Each row is a point on a landscape with many valleys, with its height.
A ball rolls from a point to the lowest of its 2 nearest points, and stops where none of them is lower. Distance is the straight distance between rows; heights are no part of it.
dar: [112 124 145 153 121  84 168 127 131 126 133  99 136 112 139 150 136 146
 132 104 112 157 133 102 113 123 116 152 149 127 142 157 153 114 123 105
 157 117 126 125 150 127 118 161 131 118 121 126 136 164 128 134 140 126
 140 124 130 119 137 142 135 118 104]  h=5.46
mazo: [104 139  77 167 160 110 168 133 132 155 145  54  95 124 133 133 112  82
 110  93 111 129 156  84  88 139 139 146 223 120 178 179 181 118 151 114
 135 127 114 122 105 173 126 152 126  59 119  74 124 103 132 108 131  87
 123 168  93 142 151 166  77 112 149]  h=6.91
laz: [125 107 126 141  96  96 142 118 143 106 119  89 158 105 129 140 143 188
 158 118  95 107 148 142 175 131  62 152 113 121  98 120 145 115 111  92
 101 129 138 153 178 134 116 169 107 138 102 141 114 174 149 139 147 116
 112 113 178 136 107 134 106 121 110]  h=2.90
venes: [174 128 103 101  96 167  79 118 160 102  93 178 129 136  72  68 107 138
 145 108 187  96 150 177 154 131  93 103  81 171 104  73 114 130 108 153
 100 150 159 127 100 126 121  92 152 206 188 140 120 115 159 130 135 147
 128  83 124 113 141 144 155  73 160]  h=3.60
Bobe: [151 122 136 122 102 138 129 125 147  79 128 197 135 122  79 142 129 147
 114 129 215 124 159 152 100 121 113  94 106 142 128 100  92  90 112 133
 127 126 175 106 113 123 106  82 163 169 187 143 125 122 121 127 143 148
 142 101 138 104 149 155 152  88 145]  h=4.12
zil: [137 101 101 147  96  86 122  84 132 105 189  60 126 111 133 164  76 179
 153 125 121  87 168 130 170 167  61 119 124  62 112 119 170 116 122  72
  95 136 164 140 109 169 113 140 111 105  75  98  76 112 169 120 136 121
  85  98 161 151 126 171  75  93 160]  h=4.02
Tuz: [140 106 160 119 120 134 107  84 120 113 151 106 139 116 170 163 118 203
 128 183 107  79 109 135 170 161  93  98  54  85  70  76 122 149 125 102
  65 111 147 134 139 132 130 146  99 152  63 140  91 103 146 124 105 155
  89 117 201 151 103 116 104 159 137]  h=3.85
bofug: [147 163 146  80 154 192  76 143 114 168  87 164 122 164 168  72 140  86
 114 172  91 103  84 152 159 141 168 110  63 138 122  88 102 168 149 162
  85 149  93 121 114 107 138 101 105 161 128 148 137  98 112 127  83 147
 115 166 130 139 106  64 137 177 132]  h=4.20
givi: [152 120 166 116 135 187  83 146 156 115  74 166 154 127 126 101 148 158
 122 156 134  89 130 183 160 166 122  96  59 144  84  83 105  96 133 155
  74 129 141 139 182 104 141 124 135 197 158 155 103 109 130 148 116 150
 142 126 163 132  89 102 126 157 129]  h=4.78
kib: [125 124  68 126 127 114 115 142 162 133 117 147  91 113  41  80 100  75
 142  57 197 162 131 122 125  98 133 145 160 169 167 173 142 143  94 148
 176 135 148 118  79 148 124 100 155 130 174 137 132 131 162 124 154 106
 165 107  84  93 176 162 150  76 147]  h=4.59
Pegi: [127 104 145 164 169 126 160  92 132 150 160  68 115  97 168 175 130 157
 116 154  82 128  97  73  96 170 154 117 118  94 139 151 161 124 149 127
 105  97 136 147 145 144 175 180  88 125  79 111 107 100  94 135 137 141
 142 141 183 155 121 131 112 185 127]  h=3.30
nuti: [105 148 114 115 175 140 124  95  94 180 128  86  84 137 158  84 120  89
 116 106  86 149  79  71 138 138 169 137 118 141 155 159 151 185 128 153
 161 144  90 117  90 128 162 127 115 123  95 130 146 107 115 127 128 140
 136 148 106 131 148  89 151 173 132]  h=2.52
vut: [129 156  70 150  90 104 139 170 139 114 120 131 167 163 135 142 113 120
 117 144 107  92 206 198 152 104  78 146 175 108 111  91 140  98 147  81
  95 141 114 139 136 152  89 142 118  47 133  86 139 168 141 118 108  82
  56 124  91 156  95 150  77  87 136]  h=3.00
Bir: [122 138  79 150 123  95 139 128 146 129 151  79 119 118 112 108  94 121
 152  88 114  94 183 134 167 126  81 157 174 125 146 155 171 129 130  96
 132 161 123 131  98 158 109 145 126  84 112  98 118 148 162 120 134  83
  72 117  89 142 141 168  87  79 153]  h=2.14
niz: [ 96 135 123 143 112  53 150 118 113 121 141  79 123 132 126 128 145 156
 168  75  80 161 124  93 149  79  88 183 158 148 120 188 160 133 104 103
 200 143 102 130 174 132 111 168 128 113  91 135 166 198 156 130 149 115
 136 110 134 101 130 118 145 122  93]  h=5.21
zived: [136 117 121 121  71  62 141  94 129  89 157 124 148 129  91 160 125 169
 165 100 149 127 199 148 157 116  48 144 140  95 118 100 125  99  95  88
 130 154 161 121 125 126  72 125 134 119 114 119 128 182 160 115 155 114
  77  75 149 117 133 146 129  50 135]  h=3.70
vug: [134 141  65 140  95  76 123 125 132 115 160 102 149 147 132 143  96 132
 137 121 111  99 195 168 179 101  44 159 170  98 113 113 151 124 128  80
 125 155 116 121 102 147  87 134 121  63 112  93 125 181 166 108 124  94
  51 104 107 148 113 145  91  64 145]  h=2.82
vak: [146 127 143  86  96 145  77 201 121 147  46 176 161 172 111  81 166 126
 150 140  86 114 111 184 173  81 139 155  84 154 105 120  86 160 120 162
 107 125  93 161 168  86 129 123 117 158 143 166 141 145 126 141 119 129
 139 129 125 114  82  67 160 157  93]  h=4.90
mevi: [135 132 140 159 142 166 139 158 135 111 101 115 166 141 172 143 151 117
 103 192  86  92 136 149 120 159 132 112 133 109 117  97 145  84 159 110
  64 106 114 139 172 130 131 149  86  98 110 104 116 115 108 131  92 128
 100 166 164 177  81 135  84 169 117]  h=5.24
Sapa: [123 139 177 136 150 205 125 180  93 156  67 140 141 153 169 116 166  89
  95 190  89 131  93 125  85 167 193 114 110 116 131  88 104 107 165 157
  86  97 105 126 149 115 157 130  98 135 134 119 129  95  83 132  91 139
 129 183 151 157 106 101 105 192 121]  h=4.79
verig: [113 114 141 183 152 141 173 184 154 134  93 123 134 104 108 140 150  97
 126 109 133 161 126 106  48 151 174 134 188 139 167 166 137  90 145 127
 151  98 141 152 176 144 138 158 126 116 179 104 119 109 118 139 148 108
 181 163 116 132 139 180  99 133 109]  h=6.37
Sovur: [155  97  97 127 114 151  94 121 183  99  81 128 122 105  53  67 109 140
 166 101 186  96 158 165 151 170  95 117  88 164 115 108 143 120 106 145
 103 156 190 150 140 148 150 117 146 217 185 120  93 109 165 151 159 145
 151  82 138 121 156 165 127  85 154]  h=3.33
Fes: [122 119 100 129 109  74 132  92 134 116 134  83 102  97  58  83 103 136
 176  45 132 145 155 107 174 120  60 170 131 156 135 162 164 137  82 124
 171 164 155 139 123 163 120 144 135 170 116 128 125 165 176 135 178 114
 126  80 122 104 157 148 143  77 139]  h=1.90
Som: [126 120 147  98  73  82 115 157 103 125 100 152 140 146  85 101 160 146
 169  82 118 181 106 130 150  47 114 184 114 160 107 156 107 141  88 147
 197 135 116 150 161  86 101 122 149 157 111 172 157 200 158 138 154 125
 156 110 101  84 129  82 192 137  87]  h=2.87
vasa: [115 123 137  96 154  91 121  73 118 129 166 120  57  91  92 106 100 133
 154  78 177 162  90  81 140 125 123 110  87 149 126 154 120 167 108 137
 178 145 158 103  83 142 141 112 160 189 124 156 134 130 140 132 183 157
 161  97 124  91 181 116 203 121 137]  h=4.88
fid: [156 155  88  90 120 188  64 139 145 139  96 174 123 154 110  59 107 106
 133 125 158  90 133 189 169 114 130 118  88 166 123 104 112 154 127 151
  95 162 131 121  91 118 129  80 140 157 162 140 125 117 165 137 104 134
 111 105 104 114 130 120 137  97 158]  h=3.81
bomef: [163 111 159 120  95 138 142 145 147  90  87 193 154 125  81 135 156 158
 149 129 183 125 153 160 102 107 111 116 108 153 111 101  83  95  97 143
 122 116 154 126 151 101 110 109 154 192 178 164 130 144 120 146 153 135
 152  99 148 109 126 131 157 104 114]  h=4.32
Goz: [108 118 146 133 140 139 123 185 138 156  61 109 136 121 121  86 159 124
 155 111  83 154  96 119 136 134 167 154 124 154 134 166 133 144 122 152
 156 115 112 161 187 120 162 160 108 150 143 125 141 139 136 149 159 118
 166 140 140 126 114 107 129 177  85]  h=4.42
dizub: [116 132 136 174 123 100 194 167 138 113 150 138 143 116 140 199 129 120
  98 142 150 132 172 120  43 118 147 128 209 114 148 139 130  63 152  98
 148  98 135 122 138 138 105 153 151  59 155 102 133 130  99 128 127 104
 146 156 117 135 126 181 104 106 130]  h=5.99
Tezim: [145 111 155 111 106 164 102 184 142 117  48 195 156 126  99  92 170 161
 144 142 139 122 119 177 129 131 144 116  84 164 101 110  94 108 108 160
 106 103 145 145 192  91 132 117 143 203 180 162 119 128 136 143 154 140
 174 114 146  99 100 102 153 148 107]  h=4.55
Funel: [116 115 176 136 123  74 167  91  80 121 179 102 139 121 199 207 144 198
 122 153  80 139 102  95 133  96 107 143 111  93  99 132 120 143 130 100
 129 105 108 118 156 107 104 164 114  91  41 153 146 166  92 123 130 156
  98 133 173 142 108  88 153 165  88]  h=4.63
bozu: [128 107 186 110 103  79 164  79  98  81 161 170 127 111 137 188 144 198
 125 130 181 135 136 107 111 135 108 110  88 106 124 108  87 112 111 120
 146 107 169 102 129 101 118 119 166 160 121 169 135 147  97 125 165 164
 135 104 155 105 150 124 179 120 121]  h=5.33
dez: [134 145  98 162 148 172 119 130 155 104 161 161 144 124 149 156 107  84
  71 172 168  76 167 151  85 167 147  77 168 102 132  78 134  78 166 117
  85 129 133 113 108 147 112  96 136  88 169  81 105  83 115  95  70 119
 102 149 107 159 114 191  74 106 182]  h=3.20
pamin: [149 144  93 165 124 174 105 150 178  79 130 164 170 150 141 144 114  96
  84 170 165  76 180 208 123 163 120  88 156 116 119  54 133  58 152 118
  68 139 136 130 137 132  97 110 140 100 160  84  98 111 135 100  70 117
  90 139 108 165  95 185  68  92 160]  h=3.62
lafu: [122 162 126  86 156 131  93  98  93 182 129 104  83 153 163  79 124 100
 126 116  75 129  85 114 179 114 141 143  86 150 128 143 119 212 141 156
 139 167  79 122  94 116 148 128 107 132  89 152 151 129 114 134 116 137
 102 130 116 128 120  62 156 165 123]  h=2.88
Suv: [129 139  91 158 171 176 139 112 149 155 143  92 101 115 143 117 117  68
 102 129 128 111 130 103 100 194 158 108 172 101 174 121 181 118 162 129
  96 128 122 125  95 157 165 132 120  90 128  82 120  68 110 125 110 112
 120 165 118 164 145 162  63 128 173]  h=3.48
rori: [165 107 141 160 114 156 110 117 175  52 139 157 161 115 124 164 116 163
  99 166 194  90 172 172 121 178  94  80 102 107  98  68 108  50 131 130
  64 129 183 131 169 129 125 113 145 183 172 104  73 108 138 123 109 157
 128 117 152 151 108 183  99 108 148]  h=3.55
rek: [108 141 158  79 152 115  84 139  85 179 116 127  97 139 137  83 131 111
 146 105 104 198  47  91 156 101 189 149 108 163 127 160 106 195 103 172
 201 136  79 157 124 117 167 110 125 143 102 171 155 135 117 128 146 149
 184 150  99  92 132  64 203 189  96]  h=1.61
gukig: [131  94 116 124 113 126 113  96 153 102 113 110 113  92  88  96 110 156
 172  95 159  99 148 133 169 168  76 122  94 139 114 123 155 126 109 126
 119 139 175 141 136 145 142 144 136 188 145 122 106 119 156 146 161 142
 142  90 149 130 151 148 122  95 150]  h=2.99
Gon: [103 123 172 108 104  94 124 168  79 140  89 129 143 151 128 122 155 136
 147 107  86 189  88 115 138  58 152 188 117 156 110 155  97 159 114 148
 203 119  75 163 186  93 137 138 134 126 111 174 160 180 126 140 154 139
 173 147 121  95 108  74 178 170  59]  h=2.49
bep: [102 139 140 120 130  65 143  77  88 116 187  91  96 120 129 143 125 146
 157  72 119 173 121  71 148  92  95 161 143 132 126 180 140 153  93 112
 206 147 104  98 120 126 109 150 152 106  71 145 167 185 133 116 148 136
 132 106 121  95 150 114 178 111 118]  h=4.97
Nosu: [130 149 175  81 161 183  94 146  98 180 102 172 125 146 166 110 147 113
 107 167 109 148  67 122 127 138 200 104  75 133 128 110  70 165 146 169
 110 117  99 127 108  88 155 105 123 153 137 163 147  88  83 128 117 163
 145 165 126 121 117  60 168 192 108]  h=4.38
Nogud: [125 108 107 129 141 132 104 152 167 156  72  99 117 101  92  56 143 133
 169  89 103 126 109 126 163 153 132 141 106 167 136 166 165 160 107 141
 147 146 131 158 173 144 162 160 108 186 141 133 111 122 165 147 178 113
 167 112 122 125 120 118 132 146 110]  h=4.67
nusa: [144 118 157 138 129 147 105  85 140  97 169 141 145 129 160 170 124 176
 100 190 154  82 127 141 131 171 104  72  66  84  98  72 105 104 141 112
  70 123 155 124 152 122 148 123 115 160 112 128  82  93 114 128  98 163
 105 140 172 141 108 155 115 148 146]  h=4.00
Rete: [141 107 100 132 111 134 125 168 163 117  92 159 126 110  55  84 137 108
 142  89 184 150 134 152 103  98 145 135 154 173 152 148 125 124  83 141
 158 122 153 132 122 130 123 112 141 151 187 128 132 127 156 144 146 112
 180 101  99  97 148 155 145  98 127]  h=4.40
sapu: [134 140 115  96  66  81 122 142 109 124 105 165 141 168  76 104 156 124
 159  92 128 159 139 153 151  29  90 175 136 162 112 142 121 145  84 123
 183 134 117 132 124 115  91 101 152 134 133 151 163 205 158 121 135 104
 132  92  88  90 126 100 176  85 100]  h=3.12
Bigif: [124 118 138 149 116  50 171  69  99 114 215  82 125 114 178 226 117 191
 124 147  98 134 123  93 125 111  93 128 135  64 120 138 141 129 128  86
 140 106 145 109 137 130 109 160 100  66  50 124 125 149 107 118 129 129
  92 113 177 145 115 124 127 137 115]  h=4.30
Tefi: [158 171 127  79 120 196  58 149 145 143  94 197 142 165 136  81 132 106
 107 159 136  94 123 189 166 129 139  99  71 147 103  74  83 143 140 144
  77 153 119 113  97  97 121  80 143 153 156 144 140 113 137 120  83 146
 112 133 120 127 114  96 146 134 149]  h=3.99
zana: [127 126 184  95 116 176 102 199 107 147  55 174 172 151 141 104 171 142
 132 174  88 123  91 170 146 107 169 128  80 134  97 100  72 145 143 158
 109 113  94 148 180  83 134 125 117 152 143 164 149 129 115 146 114 144
 141 160 149 112  75  67 144 192  78]  h=4.77
zinip: [111 160 106 112 150 118 133 122  88 157 163 141  92 146 137 119 108  55
 101 113 147 174 104  96  98  80 196 146 186 140 155 170 122 162 126 135
 189 132  99  97  45 127 119  86 152  63 143 120 160 127 122 116 101 115
 131 142  66 112 163 118 146 117 147]  h=4.41
puna: [142 130  84  84  98 131  87 198 134 164  86 202 126 170  61  70 124  75
 144 108 162 166 102 156 126  46 167 169 169 172 145 142 112 161  86 173
 162 114 111 142 108 109 126  62 135 129 173 148 150 146 150 144 113 104
 166 126  70  87 141 109 152 104 124]  h=5.15
sasil: [113 149 111 106 126 107 130 108 112 143 170 137 101 126 112 125 110  95
 126 100 150 164 125 101 122  77 135 133 152 141 141 161 123 146 117 126
 191 143 123  97  66 122 111 110 158  87 132 141 153 150 133 126 121 118
 134 122  79  99 167 121 165 100 137]  h=4.57
Sorad: [ 98 134 158 102 141 120 104 168  63 171  89 109 120 153 150  98 147 117
 134 122  62 181  67  98 143  89 192 167 117 156 126 165 111 178 129 164
 193 126  62 165 166 104 149 133 112 130  98 157 166 145 112 135 138 132
 166 155 120 102 100  61 169 196  76]  h=2.07
dif: [119 118 128 129  96  74 141 139 118 115 115  97 164 147 133 133 143 174
 157 112  76 120 150 153 184  91  48 177 118 130  92 139 134 144 108 103
 127 143 117 141 160 117 101 170 101 118  83 143 146 208 161 138 128 115
  83 100 154 137  99 107 117 105  91]  h=2.31
sibe: [132 112 146 143 191 186 162  97 127 164 134  95 102 118 152 150 136 116
  92 165 100 138  88  75  73 210 175  92 124  98 154 129 159 132 164 153
  96  96 130 137 126 143 192 150  87 137 102 100 113  62  73 129 131 136
 138 150 153 158 133 113 107 203 148]  h=2.66
mok: [121 154 102 134 166 173 147 108 105 160 147  95 104 143 166 137 122  48
  89 150 103 146 118  83  83 155 181 119 192 100 167 129 158 140 170 141
 120 116 101  92  69 144 142 126 103  67 106  89 135  83  74 108  94 106
 106 161 105 153 140 125  92 153 158]  h=3.91
tini: [140 128 141  98 144 124 115  74 113 150 158 100 111 109 169 136 111 170
 136 162  99 101 100 117 184 140  90 123  54 109 102 110 133 184 138 121
  93 136 130 120 127 117 136 145 103 152  64 150 127 127 132 133 126 151
  88 111 168 133 125  89 145 160 126]  h=3.50
Zeni: [141 132  97 142 155 184 102  88 163 119 166 125 112 108 138 132  98 114
 100 151 175  78 141 147 116 196 126  76 117 102 132  91 145 108 157 126
  67 137 149 119 105 144 143 114 128 138 153  91  88  59 134 112  98 138
 119 142 119 146 131 181  96 114 180]  h=2.55
Fino: [ 97 147 150 101 174 124 124  99  75 169 148  97  83 140 158 100 110  89
 119 104 117 197  53  53 127 110 196 138 134 151 134 177 122 180 118 162
 201 139  86 138  86 126 165 117 123 117 103 143 153 110 118 138 140 156
 181 138  86 112 163  74 179 189 116]  h=2.08
pez: [138 122 155 147 141 137 137  99 138  99 170 154 147 115 164 180 135 153
  97 174 147  97 126 137  93 158 130  93 119  98 119  97 121  87 147 112
  95 111 150 110 140 118 126 126 131 122 125 125 110 111 112 125 107 147
 121 138 155 143 112 157 119 130 134]  h=4.31
vufo: [132  87 128 154  95  91 141 113 144  93 150  66 158  94 127 164 114 195
 164 128 101 100 155 146 161 160  52 138 115  98  93 116 159  95  93  82
  84 122 178 176 168 155 127 172 106 132  86 116  82 147 173 126 145 120
 118 103 189 162 121 171  71 108 129]  h=3.46
resaz: [131 162 111 145 104 144 144 195 145 115 104 162 184 178 149 150 134 104
  95 164 114  95 179 192 103 104 114 133 176 121 115  83 112  69 150 100
  99 130 104 119 143 137  88 136 125  65 161  99 145 148 114 116  74  94
  81 139 109 149  82 147  82 100 124]  h=2.27
Zizu: [129 123 140 140  79  79 164 172 133 110 102 132 179 149 130 159 162 164
 151 126  85 145 167 166 137  76  74 179 149 129 103 132 116 103 120  96
 139 122 101 139 184  98  84 163 115 106 111 139 153 201 145 133 121 109
 101 130 137 138  86 112 118 110  78]  h=1.59
Nidam: [134 157 127 131  98 169 118 196 141 128  71 174 180 166 129 114 157 102
 113 164 114 109 145 197 121 105 137 129 143 137 118  93 105 105 140 125
  95 124 115 131 153 111 102 113 126 112 164 125 137 145 131 132  91 115
 118 152 116 141  96 131 100 125 107]  h=1.45
fir: [109 110 165 128 162 175 115 188 122 153  53 120 127 124 131  83 165 128
 142 144  80 135  90 119 128 161 184 124  93 147 131 132 115 149 145 174
 135 110 111 161 174 120 173 148 110 171 146 140 129  93 107 148 159 132
 163 165 149 133 100  87 136 204  90]  h=4.17
Tafed: [131 148 126  88 168 123 103  55  81 179 164  74  87 138 183 109 121 136
 126 140  67 115  88  93 192 132 116 119  63 120 113 123 128 219 127 135
 112 156  88 121  86 123 146 136  89 150  46 155 141 111 121 121 122 155
  85 117 153 137 135  51 147 187 128]  h=3.19
Soked: [117 110 140 123 140 129 131 133 143 124 103 143 123  93  99 112 135 132
 136 102 150 151 112 119 106 134 140 122 120 152 137 154 115 129 120 143
 160 120 149 124 131 128 138 127 148 169 164 142 120 126 131 144 161 129
 184 126 123 106 149 142 158 125 115]  h=4.16
Lif: [148 134  77 139 158 196 112  97 160 126 151 109  93 125 130 113  94  75
 102 133 165  88 143 126 125 196 151  90 150 116 168 108 172 121 168 131
  82 143 135 120  68 157 148 108 124 107 138  75  94  43 137 106 107 116
 115 154 103 163 147 182  59  91 196]  h=3.04
Dimik: [120 118  92 145 125  90 124  60 131 124 204  80 100  99 144 154  87 148
 139 121 117 100 150 103 140 149  87 120 139  78 139 139 156 146 138  95
 116 129 145 113  97 155 129 146 119  97  85 103 105  96 138 111 129 119
  93 111 138 141 137 157 100  99 164]  h=4.39
Babo: [100 119 173 172 143 133 193 157 114 123 134 134 139 113 133 184 147 117
  96 156 140 166 121  97  42 124 178 125 186 124 166 165 109  88 147 124
 162  85 131 129 153 121 130 140 132  88 159 120 138 109  84 133 131 131
 171 172 119 127 143 148 115 141 105]  h=6.19
zipug: [138 129 144 130  95 122 131 169 130 127  80 162 178 153 126 120 151 149
 133 139 111 116 150 173 133  90 106 143 131 136 117 115 113 106 118 125
 114 122 124 130 160 103 100 140 126 129 153 144 142 177 140 141 118 122
 122 123 137 124  94 120 126 117  98]  h=0.54
Vitip: [118 135  76 156 136 157 116 207 156 158  58 113 143 166  92  67 136  60
 140  92 110 132 144 138 123 130 159 165 193 166 164 170 165 130 135 132
 134 139 113 150 138 136 139 125 109  97 157  98 127 118 154 136 123  75
 135 155  81 147 128 147  83 125 145]  h=6.66
lelis: [115 113 105 177 120  95 182 156 158 117 131  99 137 103 120 159 120 132
 132 104 111 132 174 124  86 116 107 151 198 119 149 164 156  83 141  94
 145 118 126 133 164 160 111 164 128  78 138  94 133 152 138 129 129 103
 131 143 121 141 117 167  93  96 114]  h=5.73
zoti: [131  95 135 155 142  95 163  77 120 125 178  51 124 103 173 191 127 191
 121 147  82 112  93  93 125 148 105 117 118  84 114 144 168 131 125  94
 101 105 133 145 144 149 150 179  91 109  49 119 101 115 115 126 130 125
 113 118 198 152 113 137 104 160 123]  h=3.82
nalo: [111 137  88 151 151 134 138 145 141 165 108  98 112 123 114  93 124  74
 130  95 119 132 129 106 115 139 153 146 174 153 165 165 171 140 148 137
 145 140 124 125 116 145 137 125 131 101 139 102 128 109 146 137 129  92
 150 151  97 134 146 156 106 119 140]  h=6.76
Suviv: [161 114 107 164 126 156 107  95 176  73 162 121 138 111 132 157  96 143
 102 144 182  77 178 155 113 186 104  78 129  88 114  94 146  71 148 110
  73 134 170 133 140 153 134 125 141 146 150  93  70  83 138 115 102 137
 111 125 140 160 117 205  83  96 169]  h=3.11
tula: [135 107 118 103  89  89 124  98 146 103 123  75 119 111  66  92 105 171
 200  77 124 107 172 139 188 140  45 145  86 134 105 112 154 128  80 120
 120 159 176 152 141 149 132 142 129 186 114 124 120 165 179 146 172 126
 111  71 163 122 155 145 114  77 139]  h=2.53
fesa: [115 125  86 152 137  74 149  49 120 117 243  82  89  86 131 182  73 135
 127 100 138 116 154  75 103 143  96 114 169  72 160 165 169 127 128  94
 149 136 143  95  78 173 119 139 137  83  92 100 109 102 117 100 146 130
  98 107 112 119 160 171 109  91 173]  h=4.70
nosip: [168 121 139 138 100 140 124 117 165  51 157 200 167 125 110 188 123 161
  95 155 215  96 191 162  93 141 101  82 121 101 114  68  87  59 125 127
  93 132 178 103 133 126  99 100 163 156 172 124 107 129 118 105 114 143
 116 108 144 128 132 179 119  75 153]  h=3.86
par: [138 115 174 109  79  65 139  66 104  72 192 156 138 118 141 203 138 214
 135 152 184 116 166 132 127 107  73 103  81  65 102  85 101 106 110 100
 116 119 184 102 124 109  95 106 149 139  92 153 124 152 114 101 139 158
  77 100 171 115 145 137 151  96 141]  h=5.47
dak: [119 101 166 138 175 152 153 124 139 131 129 148 103  85 130 148 135 133
 119 130 181 148  99  87  79 179 184  99 122 137 153 155 115 133 137 156
 139 113 149 122 126 140 169 128 141 161 163 135 112  96  91 142 162 149
 187 142 131 126 158 142 142 156 125]  h=3.87
Kovi: [114 136 120 127 123  69 153  79 117 105 182 118  90 107  98 148 109 124
 152  73 149 164 129  90 124  98 103 150 163 141 152 180 139 125 113 110
 196 150 146  98  84 144  98 115 166 120 122 137 149 162 144 114 152 131
 129  95 106  97 175 146 171  88 136]  h=4.76
tope: [129 118 116 150 139 144 109 121 167 135 109 108 128 106 120  89 125 136
 139 132 116  88 129 149 154 178 116 114  97 134 114 117 156 131 133 122
  95 138 143 151 140 139 147 146 117 146 128 111 103 108 152 143 131 131
 130 127 151 145 125 142 101 133 130]  h=3.49
fana: [125 124 155 114 185 178 159  84 118 146 163 132 104 132 170 181 132 108
  79 174 140 134  92  82  62 179 189  71 119  98 155 124 115 127 166 143
 107  99 125 116  85 125 182 112 115 120 120 122 125  67  59 135 112 153
 137 150 132 141 140 121 132 187 159]  h=3.18
dufe: [124 123  95 107 131 113 116 109 135 126 137 155  74 108  67  80  96  95
 138  71 194 177 105  98 130 111 156 124 117 170 141 165 116 164  96 144
 182 132 159 108  62 140 126  82 166 168 168 153 131 124 163 145 159 140
 175 100  90  73 185 137 189 110 139]  h=4.73
diri: [129 117 141 127 164 185 107 137 145 158  71 124 120 119 128  74 153 112
 132 145  95 104  93 133 151 180 169 109  83 144 117 126 139 139 145 160
  97 128 117 140 156 133 172 144 101 164 140 122 111  94 132 145 137 136
 140 153 152 153 116 114 109 172 123]  h=3.89
mav: [123 140 200 109 145 176 121 173  93 142  85 164 161 147 168 133 169 125
 108 187 101 132  89 134 115 137 189 114  92 119 119  96  68 121 156 160
  99 100  88 137 155  98 141 126 127 147 126 161 135 108  73 134 127 159
 145 179 159 127  95  75 144 200  89]  h=4.58
savi: [109 151 153 117 125  73 155  86  69 124 181 104 128 143 197 178 127 156
 110 148  84 149 119 103 137  81 111 142 136 103 113 129 118 155 148  99
 145 129  85  96 110 103 100 144 123  71  78 133 167 152  91 107 104 131
  85 126 131 130 122  78 164 129 106]  h=4.84
febis: [136 142  68 109 103 151 107 215 142 158  91 193 144 183  75 101 119  64
 118 124 163 150 146 182 113  51 172 156 195 158 148 141 111 143 106 146
 141 109 105 137  95 109 101  68 141  84 195 120 148 153 152 127 100  76
 137 135  63 103 123 130 111  89 127]  h=5.25
pari: [138 146 102 108  84  70 124 116 118 107 132 126 140 148  98 121 129 142
 167  83 133 134 165 143 178  71  51 159 134 136 120 134 132 135  99 113
 158 167 129 117 115 123  88 128 138 127 116 136 150 195 159 112 148 107
  86  73 106 113 135 118 148  70 127]  h=3.40
Vib: [140 126 150 146 132 185 105 152 160 109 105 147 174 136 148 127 150 123
 109 176 121  88 121 180 146 177 131  95  91 131  85  75 122  89 142 140
  52 127 119 140 173 109 125 131 112 153 147 125 107 105 131 131  99 135
 123 146 160 154  86 129 101 160 123]  h=5.00
fufur: [122 124 103 178 143 178 148 223 158 151  54 121 152 132 101 104 138  74
 129 125 132 144 140 132  79 150 184 140 210 156 167 146 153  97 146 143
 126 109 128 150 152 147 130 129 118 100 192  94 122 102 138 137 115  82
 167 172 104 149 130 179  62 130 118]  h=6.53
kiz: [119 119 163  95 162  89 145  53  91 124 203 133  77 103 140 145 114 151
 126 101 163 179  72  59 120 126 145 111 106 135 128 160 102 163 116 136
 178 139 130  94  92 128 145 113 161 153 104 152 153 113 100 127 158 176
 157 115 107  92 175  94 203 152 122]  h=5.04
Kitub: [127 128 165 116 170 138 158  86 108 148 176 149  96 118 163 161 110 122
  92 157 171 137  84  86  75 145 184  89 119 121 153 137 105 148 147 132
 133 119 132 100  83 128 149 106 144 129 133 139 128  86  75 129 127 166
 153 140 113 129 159 115 159 157 144]  h=3.51
Fim: [121 150 138 147 154 184 146 170 110 137  97 131 148 151 173 132 154  78
  93 182  98 137 122 123  85 149 167 115 140 115 138  95 133 105 172 133
  94 105 104 117 131 124 136 130 115  89 116 110 136 107  88 122  79 121
 110 171 142 164 112 124  87 160 128]  h=4.99
zusir: [139 138 137  90  96 141  93 211 116 163  69 191 159 170 104  92 152  93
 140 135 112 156  99 182 126  57 169 173 141 165 129 129  91 145 119 159
 154 105  91 157 148  87 123  88 128 129 169 159 153 156 137 138 112 118
 157 135  94 105 108  91 158 128  87]  h=5.03
zakir: [115 125 161 103 126  87 152  62  96 112 200 145 108 113 146 182 117 166
 121 126 159 141 119  89 125 119 112 111 100 115 132 129 104 139 125 115
 166 129 147  92  88 125 118 111 156 137 103 155 145 138 100 116 149 158
 128 102 137 105 160 114 174 116 135]  h=5.20
vibef: [120 152 147 130 126 122 146 107 108 122 159 137 134 128 177 171 131 143
 107 166 112 111 128 116 123 117 114 126 122 103 123 115 117 132 137 112
 114 119 112  99 112 121 113 135 132  94  98 135 132 132  94 110 105 138
 103 128 138 133 115 112 133 131 126]  h=4.61
pef: [106 119  78 156 119  67 143 121 149 128 140  72 104 102  91 109 112 132
 163  41 114 136 165 107 155 119  79 175 176 139 158 185 173 121 111 109
 168 151 133 144 139 158 119 158 135 118 104 113 119 171 176 128 168 100
 129 102 111 120 143 159 112  80 131]  h=1.03
zizom: [102 151 102 128 156 153 151 128 101 162 168 127  88 144 151 153 108  41
  85 138 138 166 125  75  66 112 207 128 220 127 173 155 130 138 148 137
 153 113  99  97  45 148 117 103 134  40 140 106 151  86  84 109  96  90
 118 157  66 142 163 128 113 125 160]  h=4.19

For each start below, name the point where the ball stops.
zakir => sibe
vibef => rek
fesa => zipug
niz => Zeni
Vib => Zeni
nalo => Zeni
fid => pef
fir => pef

Call two points neighbours if one is among the 2 nearest of the other. Go from one point of each pair to the other, from neighbour to neighbour, staying as low as possible. Name the highest point that can't be avoided.
rek, sibe => savi
zipug, pef => vut
zipug, rek => zived
